The views of a scene show one set of named points, each view turned or mirrored, and shifted as a whole, with a little noise and some points left out.

Scene 1
View 1
z_530: [ -6   5  27 -36   3 -32 -12 -30  12   9 -25   6  -3 -11   8 -24  18  -6
  -8  17   8]
z_961: [ 17   9 -23  26 -21   5 -24 -24   2  -4   3 -18 -11  49 -36 -21  11  28
  -5   9 -15]
z_865: [ 15  -2  -6 -76  24  -9   5 -22 -19 -12  -5  19  16 -17 -12 -10  -4  15
  -4 -53  16]
z_17: [-27  11  -9 -33  18  -6  26  38  52  11 -38 -29 -30 -18  34 -26  58 -22
 -35  27 -12]
z_704: [ -7   4   3 -40  11 -12  -7  42  18 -12 -30 -23 -17 -14   8  -3  13 -38
  -4   2 -17]
z_88: [-10  12   5   6  -9 -18  -3 -39  29  22 -18  -8 -15  19   4 -41  42  21
 -26  40   2]
z_674: [-26  14  14  -4   0 -24  13 -26  52  33 -34 -13 -23   0  31 -46  66   8
 -39  59   4]
z_845: [-11   6   6 -40  12 -18   8  -8  24   8 -25  -5 -10 -13  16 -24  31  -3
 -21   9   4]
z_422: [ -7  12 -44  -2   9  17  25  15  36   6 -14 -31 -26  19   2 -28  52  22
 -36   6 -15]
z_706: [  0   3 -13 -41  13   1  -1  44  12 -17 -22 -24 -16  -7  -1  -1  12 -25
  -5 -15 -19]
z_879: [ 10   7 -23  -1  -5   3  -5 -19   8   0  -3 -12  -9  28 -20 -23  22  26
 -15  -1  -6]
z_107: [ 16   6  -9 -18  -1  -8  -7 -62  -9   5   3  14   7  23 -27 -29  11  48
 -12 -14  15]
z_531: [  6   0  11 -66  18 -19  -6  -5  -6  -9 -17  10   5 -22  -2  -8   0 -10
   0 -27   8]
z_867: [  1   4  13 -29   0 -21 -14 -18   7   1 -17  -1  -5   1  -5 -17  11  -3
  -4   7   1]
View 2
z_674: [ 32  33 -23  27  44 -10  74 -19 -34   5  28   1   7 -21 -14 -36 -51  28
 -75 -19  -3]
z_422: [  6  -6  25  31  20  29  48 -14 -26  23  -2   4  48 -18   3 -18 -47  11
 -36 -20  -1]
z_704: [-43  34 -17  35  33  30  55  -6   7  14  -7 -12 -19   0  -2 -15 -50   7
   2  14  -4]
z_879: [  3   0  17  -4  14   3  36   8 -11 -11  -2   6  39  11 -15 -15 -21   3
 -30   0  20]
z_706: [-45  23   2  32  27  37  42  -4   6  15 -14  -6  -5   3  -1  -9 -48   4
  11   9   3]
z_531: [-37  44   1   6  41   2  31   4  11 -20  -1   7 -27  23 -33  -5 -53  11
  13  -7  38]
z_107: [ 16   6  28 -31  20 -26  22  16 -10 -40   6  20  39  30 -38 -12 -18   5
 -33 -14  50]
z_867: [-12  32 -10   1  31  -5  46   6   0 -18   6   1  -6  14 -24 -18 -34  10
 -22   7  21]
z_530: [ -5  45 -21   3  43 -17  55  -1  -4 -22  16   3 -20  12 -31 -22 -41  18
 -31  -2  23]
z_865: [-34  35  28  -6  39  -2  12   9   9 -30  -3  19 -13  32 -44   5 -57  10
  25 -26  57]
z_17: [ -8  30 -12  58  45  32  70 -30 -24  35  10  -6  -6 -31   2 -25 -73  24
 -35 -20 -17]
z_845: [ -6  37  -7  22  41   2  51 -10 -12  -3  11   4  -9  -2 -20 -19 -57  20
 -26 -16  15]
z_88: [ 29  18 -12   3  29 -17  61  -4 -26 -10  20   4  26  -4 -18 -32 -28  18
 -70  -4   9]
z_961: [  6 -11  12 -17   1   0  36  21  -6 -17  -6   2  56  19  -8 -19   5  -6
 -41  24  14]
View 3
z_704: [  1   3  29  26   2  39  13 -23   7 -61   2 -17 -19 -31   6 -11 -27 -21
  36 -22  -2]
z_530: [ -6  10  -2  -4   2  43  -5 -43   3 -14  15 -11  25 -15  -4  -8 -31  13
   8   6   0]
z_674: [-23 -12 -34   5  17   8 -21 -53 -18  -7 -17 -14  39  -7  -1  12 -16 -21
  -9 -33 -30]
z_88: [ -3 -16 -43  -1  36  22 -14 -30 -20  -9 -16 -10  32 -10 -13  -2 -15  13
  -5 -11 -22]
z_845: [-17   0  -7   3  11  36 -10 -45   1 -31   3  -5   6 -17   2   2 -28 -18
  14   0  -5]
z_865: [-11  10   1 -16  17  79  -6 -41  21 -48  29  18 -28 -19  -3  -9 -41   8
  32  72  34]
z_17: [-28  -9   2  26   5  10 -10 -51  -3 -49 -17 -14   0 -20  15  17 -21 -65
  18 -46 -26]
z_107: [  5 -12 -47 -23  51  59 -14 -22  -7 -18   3  12   6 -10 -21 -15 -23  43
   8  57  12]
z_531: [ -8  15  17  -3   1  65   1 -38  18 -44  27   1 -13 -22   1 -13 -39   4
  30  36  21]
z_867: [  3   2  -3   1  16  48   1 -27   0 -28   8  -9   8 -21  -7 -13 -27  19
  16  11   3]
z_422: [-11 -35 -42  16  58  22 -12 -18 -15 -56 -36   5 -22 -20  -3   7 -10 -33
  20  -9 -19]
z_961: [ 30 -28 -42   4  68  43   6  15 -21 -35 -22  -5  -3 -24 -26 -25  -8  49
  16  13  -7]
z_706: [  2  -4  20  24  18  46  11 -15   7 -72  -1  -8 -35 -33   4 -11 -24 -22
  41  -6   3]
View 4
z_865: [-36 -23  35 -18  34  21 -42 -12  24  12 -20   4  49 -25  37  52  18  -5
 -66 -17 -11]
z_879: [  9   6  56  12  28  -2   0 -19 -11   1 -11  11   0 -12  -9  20   7  -2
 -29   0 -37]
z_422: [  2  21  28  -6  21 -21   7 -48 -21  11   2  24  -4  -1 -39   8  12 -10
 -36 -20 -80]
z_706: [-21  45   9 -19  33  -6 -27 -15 -22   2 -22  32  58 -30   0  25  -3 -20
 -38 -16 -61]
z_17: [-17  13 -15 -29  20 -20  -8 -45 -67  -1  14  29  43 -23 -38 -18   1 -14
 -52 -41 -84]
z_531: [-31 -10  20 -18  34  18 -40  -5 -12   0 -18  10  64 -38  27  30   5  -5
 -56 -17 -18]
z_674: [  6 -35  20  -4  15  -7   8 -40 -81 -11  24   9  12 -23 -39 -36   1   4
 -48 -28 -46]
z_107: [  5 -35  73  17  28  15  -5 -14   6   1  -9  -7  -3 -13  11  30  13   8
 -42   3  -3]
z_845: [-15 -17  15 -14  25   2 -17 -25 -45  -3   3  13  40 -28  -7  -2   4  -4
 -55 -26 -40]
z_704: [-20  38   1 -20  31  -4 -27 -11 -46  -7 -17  31  67 -39  -2  10  -9 -18
 -38 -18 -56]
z_530: [ -9 -30  29  -4  26  14 -20  -9 -52 -13  -1   3  45 -39   5  -3  -3   3
 -49 -15 -12]
z_867: [ -5  -8  36   0  28   9 -18  -7 -37 -10 -10  10  39 -35   6  10  -3  -3
 -39  -6 -19]
View 5
z_530: [ -1 -38  29   8   0   1   3  36   6  -5  -6 -18  48  29  42 -36  20   2
 -18  -8   3]
z_867: [  3 -35  34  11   3  -7   1  16   3  -5  -1 -10  44  13  41 -26  12  -4
 -16  -9  18]
z_879: [ 22 -25  50   2   7 -28  10 -25  15   1 -15   6  22  -8  24 -15  -3 -13
 -24 -15  17]
z_961: [ 33 -21  56  18  -8 -35  14 -54  10  13  -5   7  27 -20  19 -17   7 -10
 -18 -35  22]
z_531: [-20 -30  27   8  20 -10  -2  47   7 -28  12 -11  50  21  51  -7 -12  -6
 -11   5  43]
z_674: [ 24 -60  38 -24   7  13   1  15   5  12 -52  -4  22  25  33 -59  40  -9
 -34  10 -43]
z_422: [ 27 -53  50 -30  31 -14  -5 -29   3   1 -45  25   1 -15  29 -19   0 -33
 -31  21   4]
z_704: [ -6 -62  21  -5  28  15 -30  14 -30  -9   4   6  40  -1  64 -19  13 -28
  -5  23  38]
z_107: [ 13  -3  53  15  -6 -46  32   1  41 -10 -10 -10  33  14  12 -12 -14   7
 -28 -31  13]
z_706: [ -4 -54  27  -6  34   1 -26   4 -23 -15   5  13  34 -10  59  -7  -3 -33
  -7  23  49]
z_88: [ 28 -41  46  -7  -6  -7  12  -7  13  14 -36  -7  26  13  23 -47  30  -4
 -29 -13 -27]
z_865: [-24 -11  36   7  23 -35  11  50  28 -41  11  -9  43  23  40   9 -37  -2
 -19   2  52]
z_17: [  9 -80  28 -39  38  24 -27  18 -20  -3 -43  14  14   7  54 -38  25 -36
 -25  46  -7]

Which points are out of place in each view (at most two, in the order of its rows)? Write none if all are in place.
view 1: z_674
view 2: z_107
view 3: z_17
view 4: none
view 5: none
